Each row is a point on a tangle of strands that fork, close into loops and nearly touch. The rows are in no order.
Points whose rows are less than 61.2 apart are linked; no others are. Some points are linked to none.
z_72: [-11  -4  30 -11 -10  17  20  -1 -49  16 -13 -14   5   0  23 -27  46 -27
  28 -16  18   8 -16   4  19  -7 -15  -4  -1  -7   5  -9  -1 -15  22]
z_513: [ -6 -12   2  -2  -4  10  16  19 -36  -2  -7 -13   4 -29  36 -30  37 -13
  18 -31  26   3  -8 -22  12  18 -18  44   8   7 -10 -16  -6  -4  38]
z_345: [-10  11  -3   5  -2 -14 -24 -18 -16   1   5  19  -1 -17  27   8  41  16
   1 -13  -4  15  -8   4  29   1  -4  -5 -23  10 -25  -4  35  25  13]
z_972: [ 21   0   0 -28 -22  10  15  11 -33  -2  -3 -14  25 -15   5 -30  -6  -6
  26  -6  13  10 -22 -38   3  24  -6  36   9 -11  23 -17 -22 -21   9]
z_263: [ 19  -1  17 -28 -28   9  32 -10 -30   5  -2 -23  20   6   6 -26 -18 -22
  28  11  -2  17 -33 -23  10   2   1  10   3 -23  26 -18 -20 -21  -4]
z_669: [ -1  46 -21   5   8 -25  -1 -32  26 -17  -5   3  -9   5   0  29 -45  27
 -21  12  -4  14  -2  -1  15 -11  24   9 -13  -7  -8  12  27  11 -24]
z_401: [ -5 -27   8 -12  26  19  -4   8  11  11   5   8  -6   8 -26   0  22 -21
  13  -9   9 -16   9   6  -3   8  -1 -18  14   1  20  31 -36 -22   7]
z_164: [ 13 -30   6  11  -8   8 -18  -1 -46  24   8  18  17 -17  11 -41  30   3
  25 -14 -34  36  -9 -17 -12   3 -22 -15  -2  -7  -2 -22   6   4  17]
z_123: [ 10 -28  -7   8  -5   1 -13 -11 -26  22  10  18  19 -23   3 -24  18  10
  17 -16 -24  41  -3 -36 -10   4 -10  -2 -11  -7 -12 -21   3   2  13]
z_826: [ 15  44  -2 -23 -12 -15 -36 -10  15 -19  -1  -2   1  -1   3  13   2  15
  -8  28   6 -20 -15  18  27  16   9   0 -12   0  14   7  17  -2 -11]
z_462: [  2  28   6  -5  11  -2 -38  14  16 -25  10   2 -12  -2   4   6  31   4
  -9  17  30 -46 -16  41  24  17 -15  -7  -5  14  -2  18   3   8  14]
z_809: [ 12 -28 -13  28   4  -4 -41  37  12  -1  11  13   6 -22 -18  -4  10  25
 -15   2 -19  -7  30  -5 -39  12 -13  -6  -2  15 -10 -14   6   9   8]
z_692: [ 20  11  18 -37 -10   5   6 -31   7   3   4  -7  10  19 -18  -9 -16 -20
  19  24  -2   4 -24  -2  19   1  16 -12   6 -28  42  11 -22 -33 -17]
z_408: [-16 -13  10 -13  33  20 -21 -22   5  19  12  27 -12   9 -16  14  34 -16
  16  -9   5  -6  -5  19  26  14   9 -33   7   1  18  33 -18 -13   2]
z_311: [-12 -41  -7   7  22  15  28  17  13   6  -5  -2  -1  -1 -16   0   0 -22
   8 -28  12  -2  17 -22 -19  -5  -6  14  19   0  -1  16 -40 -20   7]
z_545: [ 28  -3  29 -25 -22   9  15 -24 -32  11  13 -11  11   9   0 -32  -6 -21
  30  23 -18  18 -37  -7  14   5   0 -16   4 -33  39 -12 -25 -29  -8]
z_521: [  4 -15   5 -16  19  14  -6  -5  23   6   6   6  -2  18 -35   6  -1 -15
  10   9   0 -15   3   9  -7   7   6 -23  15  -4  28  24 -37 -27 -12]
z_148: [ 11  -4   1 -13   0  -3 -18 -25  19   7  15   9   4  11 -29   9 -12  -1
  10  21 -20   5  -5   3   1   4  15 -23   2 -10  22   7  -9 -12 -18]
z_237: [  7   5   3  -3 -13 -10  -3  -4   9   0  -2  -5   1  10  -4   7 -12   4
  -8  12 -10  -3   6   7  -4  -6   7 -11  -7   1   3  -4  11   6 -10]
z_42: [ 28  27   2 -32 -30  -9   8 -14   2 -10 -11 -16  18   7  -2  -7 -28  -3
  11  23   4   8 -21 -16  10   3  15  14   1 -22  27 -11  -6 -20 -14]
z_873: [ 23  25 -17 -22 -20 -21 -13 -18   6  -6  -2   0  15 -12   5   1 -15  17
   0  12   0  17 -13 -22   7   7  16  23  -8 -13   4  -9  11  -4 -12]
z_360: [ -8  -2 -22   2  12 -13   9 -28  10   4   3  16  -3 -12   8  21  -2  12
  -3 -21  -2  33  -2 -28  13  -9  14  22  -5  -2 -22  10  10   7  -7]
z_554: [-31  15  27  -1  12   7  -4 -35   4   9   7   8 -16  29  -7  18 -19  12
  -2  24 -14 -12  -2  41  31  -1  10 -48  -6  -2  12   5  24  21  -8]
z_124: [ -1  -9  28 -16 -17  17  24 -17 -40  17  -2 -13   7   5  16 -27  24 -28
  29  -3   0  22 -24  -5  20 -11  -6 -13  -1 -21  13 -13  -5 -14  10]
z_602: [ 31  19   2 -15 -10  -1 -60   4 -18   2   6  27  21 -13   3 -33  36  10
  26  11 -11  -5 -16  13   4  23  -5  -7   6  -2  29  -4  12 -13   8]
z_39: [ 21  24  11 -26  -8  -1 -47 -23   9   1  11  13  10   8 -17   4   7   5
  12  28  -8 -12 -14  19  21  20  14 -20   1  -8  34  10   2 -13 -16]
z_201: [ 30   1  -6 -22 -15   7 -11  24 -33  -7  -2  -3  30 -25   0 -40  -2  12
  20  -4   9   6 -19 -46  -6  33  -7  41  15  -5  31 -22 -20 -19  19]
z_110: [ -5   5 -15  23   0   1  15  48  17 -25   1 -13 -10 -24  27  -2  12  -7
 -24  -9  29 -15   7   5 -15  -2 -21  53   4  13 -33   6  -2  28  26]
z_896: [  5   4   5  29 -27  -5   4  61   0  -3  -5 -32  -6   3   3 -12 -12  13
 -40  17  -1 -35  27  28 -46  -5 -18  -5  -6  24 -20 -20  25  22  -2]
z_204: [  0 -18 -12  19  -3 -12 -13   4   5  12  10   9  -1  -5  -5   5   3  21
 -14  -8 -20  13  17  -6 -23  -2  -2  -8 -12  11 -22 -14  17  21   0]
z_902: [  3   2 -11 -30  10  -5  -3 -36  12   5   6  10   8  -2 -11   5  -1  -2
  16 -12   3  19 -14 -26  22  13  15  13   5 -15  16  22 -15 -23  -6]
z_186: [  0 -45  -9  13   7   2  -3  -5  -6  20  16  18  12 -13 -17 -12   6  10
  13 -18 -26  39   7 -36 -22   2  -8  -6   2  -5  -8 -13 -12  -6   3]
z_636: [ 14  23   7  -7 -17  -9 -58 -25  10   4  23   9   8  11 -22   8 -26  23
  -6  44 -28  -9  -5  27   3  19  16 -28  -8  -2  20  -8  28   6 -23]
z_198: [  4  -7  -3   6 -17   6  19  36 -21  -3 -12 -13   9 -24  34 -21  19  -6
   3 -16  18   2   3 -20  -7   6 -14  40   2   7 -17 -23  -1   8  22]
z_54: [ -3 -37  17   1   3  19  19   9 -19  21   1  -5   6   0  -6 -21  20 -26
  19 -18   0   6   3 -13 -11  -3 -15 -10   6  -6   3   1 -22 -16  12]
z_632: [ 16  27  -2  -9 -20 -13 -28   2  14 -13   1  -7   0   3  -8  10 -18  19
 -18  30  -6 -19   0  16   0  10   8 -11 -10   5   4  -2  24   6 -17]
z_924: [ 32  27 -10 -22 -26 -21 -36  -7   1  -8  -1   3  16 -17   8  -6   7  22
   0  19  -4   6 -15  -9  10  15   8  13 -12  -6   7 -12  18  -1  -4]
z_622: [-21  -6  26   5  12  12 -18 -18   5  18  14  11 -12  29 -17  16 -13   4
  -2  26 -12 -24   4  41   7   3  11 -52   1   6  14   4   9  13  -7]
z_73: [ -5  14  -6 -17  -6  -9  20 -23  -4  -4 -13  -2   0  -3  23  12   3  -5
   3 -12  13  14 -12 -14  29  -6  12  19  -6  -5  -6   4   8   0   1]
z_318: [-21  -1  23   3  17  12   2 -16  15   9  11 -10 -18  43 -30  14 -38  -3
 -13  36 -17 -32  13  48  -7  -8   7 -54  10   6  23   2   2   9 -14]
z_379: [ -3 -13 -18   8  25   2  15  38  34 -20  -5  -9 -10  -6  -8   6  -4 -16
 -15 -13  30 -30  17   0 -21   1 -10  34  22   9  -3  23 -36  -8   8]
z_684: [-13 -10  17  -3  -9  11  17  12 -43   9 -11 -14   2 -19  32 -29  55 -22
  23 -29  26   1  -8  -3  15   2 -22  19   3   4  -7 -12  -1 -10  35]
z_227: [  2 -22  10  14  -6  10 -25   9 -52  22   0  24  18 -15  20 -44  55  -3
  32 -16 -21  19  -4   6  -7   1 -26 -20   0   2  -2 -15  16   2  24]
z_598: [  0  39  -4  -6  17  -3 -16  -8  36 -30  -5  -3 -18  16 -10  28 -28  11
 -18  25  18 -40  -3  34  22   6   7 -21  -4   7   6  32   5  -2 -15]
z_861: [-25 -11  16  13  16   8 -10  12  -6   8   4   7 -17   8   8  12  29  -3
  -4  -5   6 -25  10  33  10  -1  -9 -34 -10  19 -19   6  11  18  12]
z_117: [ -1  13 -26  17   5 -14  19   3  19 -15 -15   1  -7   5  -6  18 -43   5
 -18  -3   0  15  10 -17 -29 -17  16  34   6  -8 -11  -2  -5  -1 -23]
z_868: [-12   0  -7 -14   6   2  35 -17  -4  -2 -12  -6  -5  -1  18   7   3 -20
   9 -23  23  12  -6 -21  23  -4   9  33   9  -4  -7  11 -11  -8   5]
z_893: [  2 -13   1  30 -23  -2  19  60   6   0  -9 -33  -2   8 -12 -12 -24   4
 -35   9  -5 -25  35  14 -62 -14 -15   1   4  17 -14 -22   8  12  -4]
z_484: [-16   7 -23   9  26 -14  23 -36  20   0  -6  17 -12   3  -2  30 -27   4
  -6 -21  -2  33  -1 -22   9 -24  21  20  -1  -3 -14  16   0   0 -18]
z_40: [ -7 -42 -17  10  20   1   3 -14  16  13  16  20   6  -3 -31   3  -9   4
  10 -17 -15  32   7 -38 -21  -4   2  -6   7 -12  -1   3 -24 -17  -8]
z_967: [ -3  25   5  -6  -9 -17  20 -36   9  -5  -9  -9  -4  18  -3  11 -41   5
  -8  18 -17  18   0   6  15 -17  16  -9  -8 -11  10  -5  22  11 -18]
z_371: [-13 -39  23   4  20  22   1   2   0  26  13   6 -12  26 -24   0  12 -23
   9  10 -13 -13  12  30 -11  -3   1 -49  10   6  14  10 -23  -3  -3]
z_483: [-26   4  15   9  12   2 -27 -22 -23   8   8  24  -8   1  22  10  49   8
  10  -9  -2   2  -9  25  37   2  -3 -24 -17  11 -17   0  28  18  16]
z_716: [ -2   0  19  -1  -7   6 -14   5 -32  10  -6   7   7  -5  21 -18  49  -7
  14  -9   0   1  -6  14  12   0 -14 -12  -9   5  -3 -11  13   0  17]
z_352: [ -7  27   4  15 -19 -11  15  19  -4 -13 -14 -21 -10   7  23   8  -9  14
 -30   6   5 -14   5  20   1 -10  -4  -4 -18  10 -27  -8  34  29  -1]
z_364: [  0 -15 -12  -8  12  -4   6 -29  17   9   7  12   5   3 -19   9  -9  -4
  13  -9  -7  24  -3 -26   3  -3  12   1   6 -11   5  12 -18 -18 -14]
z_572: [ 16   5   8   3 -10   5 -60   0 -31  14  10  38  18  -3   6 -27  38   7
  25  10 -25   4 -11  32   1  15  -8 -28   7   1  17 -13  20   2   5]
z_134: [  2  -2  -7  24  -6  -7   9  40  18 -11  -9 -17  -9   7 -16   4 -29   9
 -31   6  -2 -20  25  10 -45 -10  -3   2   4  12 -13  -5   4   8  -9]
z_802: [  9  -3  -7  -5   1 -10 -26 -12  20   1  11  14   2   3 -20  14  -7  13
  -2   9 -15   3   7   1  -6   5  10 -13  -4   1   6   6   4  -3 -15]
z_725: [ 13  29  25 -28 -18   2 -17 -18   1  -2  -2  -3   3  17  -6   0   1  -7
  10  31  -2 -11 -14  28  27   7  14 -24  -7 -11  31   1   8  -8 -13]
z_490: [-18 -24  -4   2  36   6  29 -22  21  11  -4   7 -17  19 -28  18 -18 -23
   4 -14  -1   8   8  -6  -6 -25   9 -19  12   1   8  22 -30 -15 -14]
z_585: [ 16  42   2 -21  -3 -11 -38   4  15 -27   4  -5  -4  -4   5   4  24   7
  -9  19  23 -36 -21  26  30  19  -5   6  -4   7  15  13   5  -1   6]
z_17: [ -3 -35 -18   1  16  11  18  11  10  -3   1   3   8  -8 -18  -5  -9  -6
   8 -24   8  12  10 -40 -19   9  -1  30  21  -6   5   7 -39 -23   3]
z_2: [ -9 -22   4  12 -16   4  46   4 -18  13 -10 -13   2   6  15  -5 -12 -14
   2 -16  -5  23   8 -17 -14 -24   0  11   0  -3 -19 -21   2   8   1]
z_955: [  5  -8  -6   3 -19   5  32  19  -7  -1 -17 -13   7  -4  14  -5 -15  -8
  -2  -7   5   9   7 -18 -16  -7   0  30   4  -4 -15 -19  -5   2   0]
z_269: [-23 -29  26  11  15  20   9  15   2  25  11  -7 -17  33 -23   0  -4 -19
  -6  18  -8 -32  23  42 -26 -11  -4 -54   8  14   8   1 -13  10  -2]
z_578: [  2  43 -20  -6  -1 -24 -12 -28  21 -20   0   6  -7  -9  17  27 -18  27
 -18   8   2  10 -11  -2  28  -1  16  14 -20  -5 -18  14  32  18 -13]
z_729: [ 31  33  -6 -22 -18 -14 -42  10  -1 -13  -1   2  15 -23  12 -19  23  15
   3  12   6 -12 -18  -2   9  23  -4  20  -1   1  14 -12  12  -6   8]
z_377: [ -6  23  -6  -4  17  -8 -23  -8  23 -23  16   6 -15  -6  12  17  28   7
 -14   0  25 -25 -16  23  31  11  -8   5  -9  12 -11  25   3  14  15]
z_677: [ -4 -34  -9  -9   9  16  14  -8 -26  11   7   4  14 -18  -4 -23   5  -4
  25 -35   3  29  -8 -54   2  18 -10  29  12 -14   7   4 -33 -20  16]
z_524: [-10  44  -9  12   2 -22  22 -39  12 -11 -14  -6  -9  16   4  22 -56  20
 -23   7 -16  24   3   0   7 -23  19   6 -11  -8  -4   0  34  19 -22]
z_118: [-26  -3  17   6   6   5  -2 -12 -14   9   1   8 -12   9  15  11  28   2
   1  -7   0  -3   4  22  24  -9   0 -29 -17  10 -15   1  23  18   8]
z_316: [  3  -4  -9  28 -12   2  20  70   9 -16 -11 -21  -1 -20  20  -8  -2  -3
 -24   1  18 -18  21   1 -35  -4 -14  46   8  13 -25 -11  -5  16  16]
z_838: [-11 -30 -17  20  23  11  28  39  21 -11  -6  -3  -3  -9  -7   3  -5 -16
  -7 -24  20  -9  25 -21 -26  -1  -5  40  25   5  -9  11 -37 -12  12]
z_890: [-15   8   7   4 -22   8  44  22 -34  -7 -19 -28  -4 -17  51 -11  33 -20
   3 -14  36   0  -5   2  18  -8 -11  43  -3   8 -27 -25  11  13  25]
z_794: [-10  -1 -13   7  14 -15   6 -38  21   5  11   8  -9  17 -26  18 -39  11
  -6   8 -27  22   4  -4  -6 -19  17 -18  -1  -2   6   1   6   4 -26]
z_131: [ -3 -37  18   1   3  26  14 -10 -40  28   9   3   8  -6   1 -31  28 -24
  32 -25 -16  29 -15 -24   3  -1 -17 -13   4 -16   5   0 -19 -14  14]
z_52: [-29 -12   4  22  24   5   4  10   9   3   6   5 -20  10   2  23   6   8
 -15 -11   1 -21  16  26   0  -8  -6 -31 -12  24 -28  11  11  24   6]
z_903: [  8 -19   3 -18 -16  17  27  -6 -51  10   2 -12  20 -11   8 -29  -5 -15
  34 -13  -1  30 -26 -46   5  15 -12  23   7 -17  13 -16 -26 -16  10]
z_53: [ 24 -13   0  -7  -7   9 -14  30 -21   1   0  -1  24 -22  -1 -37  12   2
  17  -7   2   1  -3 -33 -14  21 -13  21  12  -3  20 -14 -18 -18  19]
z_717: [-15   5 -17  16   7 -15  -8 -32  19   6  21  10  -9  14 -21  21 -36  30
 -21  13 -29  11  13   4 -11  -9  12 -22  -8   6  -5  -6  25  18 -24]
z_947: [ 14  -4   1  14 -28   2  16  62 -12  -5 -16 -23  13 -21  25 -24   5  -3
 -10   1  14 -11  13  -8 -27   2 -13  37   3  11 -16 -32   1  10  14]
z_455: [ 18  30  -3  -8  -9  -9 -57  -3  22 -16  11   1   2   3 -20  18 -22  27
 -14  38 -11 -27  -2  27   4  23   9 -20  -7   9  12   3  23   2 -23]
z_835: [ -4 -17  15   6   2   6  12  45   4   2 -12 -16  -4   1  -4  -7  15 -17
  -7   0  16 -31  19  18 -19  -8 -14  -8   3  14  -3   5 -14  -3   9]
z_275: [-25 -12  -9  34  22   1   3   6  19   6  11   5 -19  18 -16  23 -20  20
 -26  -7 -13 -17  24  17 -25 -12   0 -31  -4  26 -23   4  14  23  -6]
z_950: [ -7  18 -11  21  -5  -4  13  29   9 -27   1 -12 -11 -21  38   6  17   1
 -25 -12  28 -11  -5  11   1  -6 -17  38  -7  11 -41   4  17  37  23]
z_8: [  5 -26 -11 -16  12   8   6  -2  11  -1   7   2  12  -2 -30  -8 -13  -7
  15 -13   6  11  -2 -42 -11  15   2  22  20 -17  24  14 -46 -37  -1]
z_358: [ 14 -29   4   9 -11   5   3  46   9  -1  -3 -12  11  -5 -23 -17 -11  -4
  -6   6  -3 -14  22  -7 -45  -1 -11   1  10   2   8 -14 -22 -11   0]
z_830: [ 11  48 -14 -24 -12 -26 -18 -29   8 -16   2   2   2 -16  26  14   8  19
  -8  10  10   7 -25  -4  40  10  13  23 -19  -7  -5   4  26   9  -1]
z_715: [ -2 -48  26   8  13  24   2  18 -10  28  14   5   0  10 -20 -20  22 -25
  18   2 -15  -5  12  18 -23  -1 -14 -39  10   0  15   2 -29 -15   7]
z_563: [  5 -19 -12 -15  22   2  -4  -7  33  -2   7  10   3   5 -38  10  -9  -7
   8  -6   6  -5   5 -18  -9   8   6   3  18  -9  23  25 -40 -34  -9]
z_633: [  2 -39  23   3  10   4  14 -29  -5  25  30   4 -10  22 -23 -14  -9 -16
  20  17 -43  15  -7   4  -6  -4   7 -40  12 -20  22  -6 -31 -22 -14]
z_812: [  0  35  -9 -28 -10 -18  -1 -38  -7  -9  -5   0   3 -11  32   9  18   8
   4  -5  18  16 -27 -11  49   6  14  27 -11 -10  -3   1  20   1   5]
z_870: [  6 -15 -15  22  -8  -6   9  41  13 -10  -7  -7   2  -8  -4   1 -17   9
 -20  -4   0   0  21 -13 -43  -5  -3  24   5   3 -18 -13  -4   5  -3]
z_229: [-18 -12  -6  18  -7   4  56  -6 -21  10 -15  -8  -8   3  28   5 -16 -11
   0 -26  -2  38  10 -23  -5 -29   9  25  -2  -1 -32 -20  14  21   3]
z_478: [-10 -12  -2  13  25   8 -13  21  29  -6   6   0 -18  12 -27  23 -11   2
 -16   9   6 -41  20  32 -22   2  -3 -34   6  21  -3  18 -14   2  -7]
z_816: [  3 -32 -16  28   5  -2 -24  42  26  -3  11   5  -2 -14 -32   4  -5  21
 -24  -1 -13 -14  36   1 -52   5 -12 -10   7  13  -8  -9  -5   7  -2]
z_420: [  0   1 -21  20   5   1  27  29  16 -16 -17  -6  -9   1  -2  10 -30  -7
 -16  -8  11  -1  17 -14 -33 -11   5  42  13   0 -14  -2 -16   0  -9]
z_193: [ 26  14   4 -16 -14  -9 -47 -29  12   4  22  13  13   5 -29   1 -16  13
   8  37 -27   5  -9  12   4  16  18 -23  -3 -12  29  -7   5 -10 -24]
z_898: [ -6  19   1  27 -18  -8  17  40   3 -13 -12 -30 -11  10  15   0 -21  13
 -39   6   4 -27  16  23 -24 -11  -9  -1  -8  17 -27  -5  32  25  -1]
z_796: [-13  -8  -8  28   6  -4   1  24  20  -4   5 -11 -13  16 -22  13 -24  17
 -33   5  -9 -26  29  18 -42  -8  -5 -22   2  18 -13  -2   6  15  -9]
z_527: [ 14  30 -19  -2 -31 -14  19   5  -5 -12 -18 -13   5  -5  22   5 -30  10
 -15   9   3  18  -4 -15  -5  -5  17  41  -4  -9 -18 -21  16  12  -8]
z_336: [ -6  20   3  -7  16   1 -15 -14  28 -14  -1  -1 -13  22 -24  26 -34   8
 -13  27   1 -31   4  30   9   2  12 -34   0   5  15  22   3  -3 -21]
z_591: [-17   9  -7  18  -8  -6  16  13 -14 -13  -1 -10 -12 -24  50   6  37   1
 -17 -21  22   4  -8   6  18 -10 -18  31 -16  12 -49  -8  25  35  28]
z_328: [-20 -17   1   9   0   0  20 -13 -25  15  -5   4  -3 -15  32   3  37  -5
   6 -31   2  28   0 -13  17 -13  -6   6 -13   5 -32  -9  21  18  18]
z_643: [ 28  33   8 -15 -21  -8 -45  17 -20  -8  -5   6  17 -12  13 -28  38   7
  12  15   2 -17 -17  17   7  15 -10  -1   0   4  19 -15  17  -9  13]
z_976: [-11   9 -10   1  28 -10  22 -43  27   1  -6   7 -14  20 -23  23 -41  -8
  -2   0  -7  16   3  -4  10 -26  22 -11   1  -7  14  16  -9  -7 -26]
z_10: [ 13 -14 -24  20   2 -12 -41  14  13   1  11  21   3 -26 -11   4   7  34
 -13  -1 -18  12  20 -14 -29   9  -5   3  -9   9 -18 -12  12  14   1]
z_752: [-21 -11  15  16  17  13   4   6  13  12  12 -11 -20  36 -30  11 -32  -2
 -19  24  -9 -40  25  40 -28 -10  -2 -53   9  18   9   2  -4  13  -9]
z_897: [  7  48  13 -34  -9  -9 -14 -24  14 -18  -9  -7   0  12   1  15  -1   6
   1  29  11 -19 -18  23  41   8  13 -10  -9 -12  29  16  10 -10 -11]
z_977: [ -1 -25  15   1  -7   9  24  26  -7  11 -10 -14   6   3   0 -13   9 -22
   4  -7   6  -8  12  -1 -16 -10 -10  -3   3   5  -1  -5 -13  -6   8]
z_769: [ 11 -29  -8  13  -7   6  10  41   6  -5  -5  -4  14 -10  -8 -13 -11   3
  -4  -6   5   2  20 -27 -37   1  -7  27  12  -1  -1 -16 -24  -8   3]
z_793: [ -4  32 -19  -8  20 -13  18 -24  26 -23 -12   2 -13   5   7  29 -25  -4
 -12  -7  19  -1  -6  -6  22 -10  15  29   4  -6   0  29  -5  -5 -11]
z_670: [-11  37  -9  -4  15 -10  -2 -18  26 -28   4   2 -20   0  17  25   2   8
 -16   1  25 -17 -16  20  39  -1   1   3 -12   4 -16  29  11  15   4]
z_808: [  7 -25   3 -13   4  14   0   9 -18   5   3   0  17 -15  -7 -25  16  -8
  20 -24   7   7  -6 -34  -4  20 -11  20  13  -7  19   6 -30 -25  18]
z_600: [  1   1  10   3  -4   4 -47 -17 -33  19   9  33  11  -5  16 -15  43   5
  24   0 -21  13 -11  20  15  10  -1 -24  -6   2   5  -7  22   7   9]
z_731: [-15  37  -3   1  19  -7  -5 -22  30 -24  -2   4 -19  12   5  33 -19  19
 -15  10  11 -24  -6  28  37   1   8 -22 -13   5 -10  27  16  12  -9]
z_65: [ 15   8  -7 -23 -11 -10 -11 -31   0   6   5  10  16  -5  -2  -2  -3   9
  14   1  -7  23 -15 -22  14   7  14   7  -6 -15  10   0   2 -12  -9]
z_495: [ 14  20  14 -12 -23   1 -25   4 -38   5  -7   7  17  -5  22 -32  47  -3
  21   6  -1   1 -20  13  12   4  -8  -7  -3  -1  12 -19  18  -7  14]
z_317: [-11  27  -9   0  36  -6  31 -32  26 -11 -22   1 -17  19  -9  34 -41 -16
  -9 -10  11   4   3  -3  13 -26  19   7   5  -5   8  28 -13  -7 -21]
z_389: [-12 -11  -1  -5  -7  11  42 -11 -26   8 -13  -9   0  -5  26  -3   8 -18
  15 -31  16  25  -5 -27  18  -7   1  28   2  -4 -15  -7  -1  -1   9]
z_706: [-17  -7   7  -2 -13   8  33 -13 -45  13 -13 -10  -1 -17  42  -8  39 -15
  20 -34  16  27 -11 -20  26  -7 -10  23  -6  -4 -24 -18  14   5  22]
z_965: [  8 -42  21  14   0  18 -11  35 -15  22   6   0   9  -1 -17 -31  24 -16
  13   0 -18  -8  16   9 -34   0 -20 -27   9   7  13 -11 -21  -8  12]
z_491: [ -1  25   9  -3   8  -1 -60 -16  15  -6  15  18   0   7 -10  25 -13  24
  -7  33  -6 -31  -8  35  22  24  14 -34  -8   8   6  10  22   8 -15]
z_559: [-14  -5  -3  16  -4  -5   7  11 -26   3  -5   3  -5 -26  45  -3  47   1
  -3 -27   9  14   2  -3  12  -7 -16  17 -14  14 -42 -16  25  28  28]
z_388: [  9 -29  -7  -6  -7  14  11  -7 -38  12  10   6  22 -21  -2 -24  -7   1
  28 -16 -11  42 -15 -58  -6  15 -13  25   4 -17   5 -16 -27  -9  10]
z_442: [ 18  16  10 -25 -19  -8  15 -19  10  -6  -7 -13   8  18 -15  -2 -32 -13
   5  24  -6   1 -12   2   8  -8  16  -6   2 -18  29   0  -7 -16 -21]
z_99: [-23  23  14   0  16   3 -29 -35  16  -1  11  16 -11  20  -8  31 -21  22
  -5  23  -8 -22  -5  34  31  11  18 -42 -11   4   3  14  29  17 -12]
z_606: [-18  -2 -12   7  18   1  50 -36   2   5 -17   4 -12   8   9  21 -27 -20
   4 -25   2  36   2 -25  12 -30  19  24   2  -6 -10   5  -3   2 -12]
z_823: [ -3  -3 -21  -2  28  -5   1  -4  37 -10  -5   9  -9   8 -28  27 -18  -5
  -5  -6  11 -12  10  -6 -11  -6   8   4  13   1   9  27 -29 -19 -15]
z_970: [ 10  20 -20  12 -15 -16   7  15  14 -17 -13 -11  -4   0   3  12 -35  14
 -26   7  -1   3   8  -6 -23  -8   9  28  -1  -4 -17  -7  13  11 -14]
z_822: [  6  11 -16  10  -2 -18 -32  -6   1  -5   8  16  -1 -26  24   8  26  26
 -12  -7  -4   9  -3  -2  12   9  -6  11 -22  11 -28  -4  30  29  10]
z_909: [ -3   6 -12  10  -3   0  33  28   9 -16 -16 -14  -8  -3  19   9 -13 -12
 -13 -10  20  -7  10  -5 -11  -9   0  43   9   5 -20   2  -9   5  -1]
z_171: [-20   5   0   6  -1   1  57 -24 -13   4 -21  -9  -8   9  24  12 -20 -15
   3 -18   3  32   1 -17  15 -32  12  18   0  -7 -17  -7  13  13  -4]
z_147: [ -6  49  -9 -10   8 -16  12 -18  25 -34 -15 -10 -16   6  17  24 -22   3
 -21   6  27 -16 -16  13  36  -9  10  20  -4  -6  -4  27  10   6  -7]
z_357: [ 32  20  12 -32 -41   2  17  -1 -20  -2  -9 -21  24   3   4 -24 -24 -10
  17  23   1   7 -30 -19   4   4   7  12  -1 -22  29 -27  -9 -18  -8]
z_274: [  2  -8   0  -2  13   3   9  37  26 -10 -10 -13  -7   2 -12   3  -1 -17
 -12   3  22 -39  15  12 -16  -3  -8   7  14   9   6  19 -28 -13   3]
z_817: [-12 -38  12  -6  22  20  22   9  -1  18   1  -2  -3   8 -17  -6  17 -29
  16 -19   8  -6   7  -8  -7  -3 -10 -12  14  -2   8  20 -34 -21   9]
z_635: [ -7  14 -23  13  27 -11   3 -13  33 -14  -4   7 -16  11 -20  33 -35   8
 -19  -5   1  -7  10   2  -7 -14  14  -2   2   4  -4  22  -4   0 -20]
z_113: [  0 -20  13   1   4  13 -17   2 -29  19   4  15   9 -10   7 -23  46 -12
  24 -19  -9  11   0   1   1   6 -15 -15   0   1   2  -1   0  -4  16]
z_888: [  3  12 -20  -2   1 -17 -12 -15  10  -5   4  12  -1 -21  19  16  13  19
  -9 -13   4  15  -7 -16  16   5   4  27 -11   3 -20   8  13  14   4]
z_33: [ 11 -21   9  14 -12   4  -6  47  12   3   4 -20   4   8 -31 -12 -14  -4
 -14  17 -10 -28  28  17 -52  -1 -11 -21   7  11   8 -17  -9  -5  -5]
z_43: [ 23 -26  12   2  -6  14 -18  33 -18   9   6   2  22 -12 -15 -37  17  -6
  16   2 -11  -5   3 -10 -29  11 -21  -7   9  -3  23  -8 -21 -18  15]
z_75: [ -6 -19   5   4  13  15 -36 -19 -31  25  12  38   7 -10   6 -19  55  -3
  30 -23 -17  22  -7   4  17  11 -10 -20   0   1   0   7   8  -3  15]
z_289: [ 10  -8  30 -20 -10  12  15 -26 -26  19   8  -4   4  13  -1 -23  11 -25
  28  10 -14  17 -22   2  19  -1   1 -25   2 -24  26   0 -17 -20  -3]
z_350: [-14  37   2   4 -10 -15  15 -10   1 -17 -15 -12 -11   7  27  16 -14  19
 -24   6   2  -1  -3  18  25 -10   5  -7 -19   1 -22   0  41  26  -4]
z_662: [-19  15  11  -2  -2  -6  14 -17  -5  -3 -11  -3 -11   6  17  16   8   3
  -7  -3   3   0  -2  15  31 -15   3 -16 -18   3 -14   3  26  19   3]
z_468: [ -3 -26  -6  24   7   2  -9  35  23   0  10  -8  -9  12 -39   6 -20  13
 -28  11 -13 -31  37  21 -57  -3 -12 -28  10  20  -1  -8  -6   5  -9]

A tip is a point with one link. Name the tips that can be reached along the links from each point below, in the order of the rows.
z_976 => z_717, z_336
z_316 => z_692, z_967
z_970 => z_204, z_527
z_311 => z_131, z_635

A fork is a point with three links, a tip a point with one. Leave the first point through the second and follow the links. Name the first fork or tip that comes.
z_684, z_72 => z_692
z_357, z_263 => z_967
z_924, z_873 => z_113
z_715, z_371 => z_455
z_822, z_888 => z_420

A piece is two or more points that can be reached from each other along the links. Count, over all rows, the pieces, the separate loops (a circle has one, a figure eight two, a Y none), the forks (points with three links) and the tips (points with one).
pieces => 5
loops => 10
forks => 18
tips => 8
